A landscape with many valleys, sampled at points; each row gives a point and its height.
A ball rolls from a point to the lowest of its 4 nearest points, and stops where none of them is lower. Distance is the straight distance between rows; heights are no part of it.
Z684 h=200: [ 20   9   5  10 -11   0  12 -23   2  -8]
Z101 h=189: [-20   5  17  -3 -13 -15  13 -20   8 -30]
Z370 h=387: [-29 -16  18  -6 -12 -18   6  -5   4 -32]
Z204 h=701: [ -7 -24   6  -2   4   0  -2  21  -2 -13]
Z523 h=521: [-27 -30  22  -2   2 -12  -4  16  -5 -29]
Z608 h=523: [ -8   1 -23  -9   4  19 -13  18   6  32]
Z732 h=617: [-15 -28  11  -2   3  -4  -4  16  -2 -22]
Z902 h=391: [ 10   1 -17  -5  -5   8  -1   9  16   9]
Z908 h=139: [ -4   7  12   6 -13  -9  12 -24   3 -22]
Z529 h=610: [-18   1 -20  -8   6  26 -20  22  -1  41]
Z854 h=793: [ 15   3  -7   0 -10   4   1  -4  12   2]
Z133 h=129: [  0  18  15  10 -10  -9  16 -35  -4 -18]
Z547 h=589: [  4  15 -28  -8  -4  21  -9   3  17  37]
Z838 h=458: [  5  -6 -12  -6  -1  10  -6  14  12   4]
Z100 h=265: [-14 -12  14  -1 -11  -6   7  -5   9 -27]
Z560 h=247: [ 30  26 -22  10   0   9   1 -19   4  30]
Z58 h=156: [-13  12  17  -3 -14 -15  13 -30   0 -26]
Z972 h=535: [ 18   4  -5   5 -12   4   8  -9  13  -5]
Z754 h=251: [  0  -6   7   3 -13   1   7  -9   7 -17]
Z479 h=223: [ 17  15 -19  -1  -4  11  -2  -2  15  23]
Z461 h=525: [ -5 -14 -12 -10  10   9 -10  29  -1  15]
Z827 h=249: [ 33  29 -26  12  10   7  -2 -27  -2  37]
Z492 h=121: [ -5  23  19   4  -8 -16  15 -35  -9 -18]
Z66 h=366: [ -4 -17   3  -3  -6   4   4   5   9 -19]
Z173 h=269: [ 24  16   0  15  -1  -1   8 -34  -3  -4]
Z68 h=577: [ -8  -5   1 -10  23   7 -18  44 -16  25]
Z413 h=569: [-15  -5  -6 -12  20   8 -21  40 -13  30]
Z519 h=593: [-22   0  -7  -8  18  21 -23  37 -16  44]
Z956 h=510: [  6  -9  -5   2  -8   2   6  -2  13 -11]
Z16 h=548: [-12  -4 -14  -9  13  14 -13  32   0  29]
Z397 h=294: [ 11   9 -22  -4  -7   9  -1   4  15  19]
Z179 h=534: [ -3 -20  -8  -5   7   8  -6  27   2   3]
Z457 h=513: [ -2 -18 -12  -7   8   9  -5  26   7   5]
Z242 h=154: [ 33  22 -18  15   5   4   5 -27  -3  24]
Z528 h=303: [ 26  12  -3  11  -7   2   8 -16   8   1]
Z416 h=778: [ -7 -27   9  -3  10  -4  -8  26  -5 -15]
Z229 h=54: [ -1  18  16  14  -2 -16  18 -44 -16 -14]
Z568 h=656: [  9  -2 -10  -1  -8   7   1   6  14  -1]
Z60 h=234: [ 35  16 -12  17   5   1   9 -28  -7  15]
Z161 h=515: [-28 -27  35  -3   9 -24 -10  24 -16 -29]
Z913 h=332: [-16 -20  10  -2  -8  -4   2   4   6 -24]
Z565 h=622: [ -3 -20   7  -9  17  -2 -12  42 -14   2]
Z189 h=289: [  7  18  16  16   5 -11  16 -46 -18 -14]
Z954 h=201: [  8   3   5   7 -14   1   8 -15   6 -16]
Z341 h=501: [  2  -3 -23  -7   1  14  -7  16  12  20]
Z586 h=443: [ 14  16   8  20   2  -4  15 -45 -16 -11]
Z871 h=492: [-31 -26  23  -7   0 -16  -2   9  -3 -26]
Z196 h=556: [-20 -30  16  -2   1  -9   0  14  -5 -26]
Z671 h=217: [ 25  14 -15   5  -4   9   2  -8  11  14]
Z382 h=522: [-16 -25  32  -3  11 -16 -11  30 -18 -22]
Z868 h=149: [-13  11  14   3 -14 -11  16 -27   4 -22]
Z849 h=143: [  7  15  12  12  -7  -8  11 -37  -9 -16]
Z647 h=191: [ -5  -5  12   3 -14  -3   5 -12   7 -24]
Z943 h=214: [ 27  23 -21   5  -1  10  -4 -12   9  32]
Z897 h=188: [-23   9  20  -6 -14 -25  17 -21   4 -28]
Z720 h=487: [  1  -9 -16  -9   3   9  -4  20   8  12]
Z362 h=580: [-18   3   1 -10  22  11 -21  45 -25  38]
Z396 h=526: [  6 -14 -12  -5  -3   6   1  15  11  -3]
Z373 h=663: [ -5 -23  23  -2  15 -13 -12  38 -17 -14]
Z271 h=157: [ -9  26  15   7   1 -20  15 -48 -16 -19]
Z550 h=237: [ 24  25 -24   2  -3  13  -6 -11  12  39]
Z927 h=859: [ -6 -25  15  -5  14  -5 -11  34 -14 -13]
Z564 h=176: [ 13  12   8  10 -11  -6   8 -26   0 -14]
Z744 h=590: [ -4 -14   0  -9  20   0 -14  44 -15  11]
Z111 h=358: [ 22  11 -16   1  -7   8   1  -1  14  12]
Z707 h=509: [-31 -27  28  -7   2 -20  -4  13  -8 -29]
Z728 h=150: [ 27  17 -18   2  -6  11   2 -10  12  19]
Z527 h=342: [ 30  15 -10  10  -5   4   6 -21   1   5]
Z556 h=545: [ -7   6 -25 -10   0  22 -15  15  12  34]
Z211 h=410: [-16  28  15  -4   8 -33  22 -49 -21 -20]
Z83 h=563: [-16  -1 -16  -8  13  18 -17  29  -5  37]

For each start below, name the point where the ball stops.
Z457 => Z728
Z396 => Z728
Z413 => Z728
Z547 => Z728

Two balls start at each pair of points below. Name the first point that both come to, or write none.
Z565 and Z568 => Z902
Z647 and Z868 => Z133
Z854 and Z397 => Z728
Z58 and Z66 => Z908
Z101 and Z100 => Z908
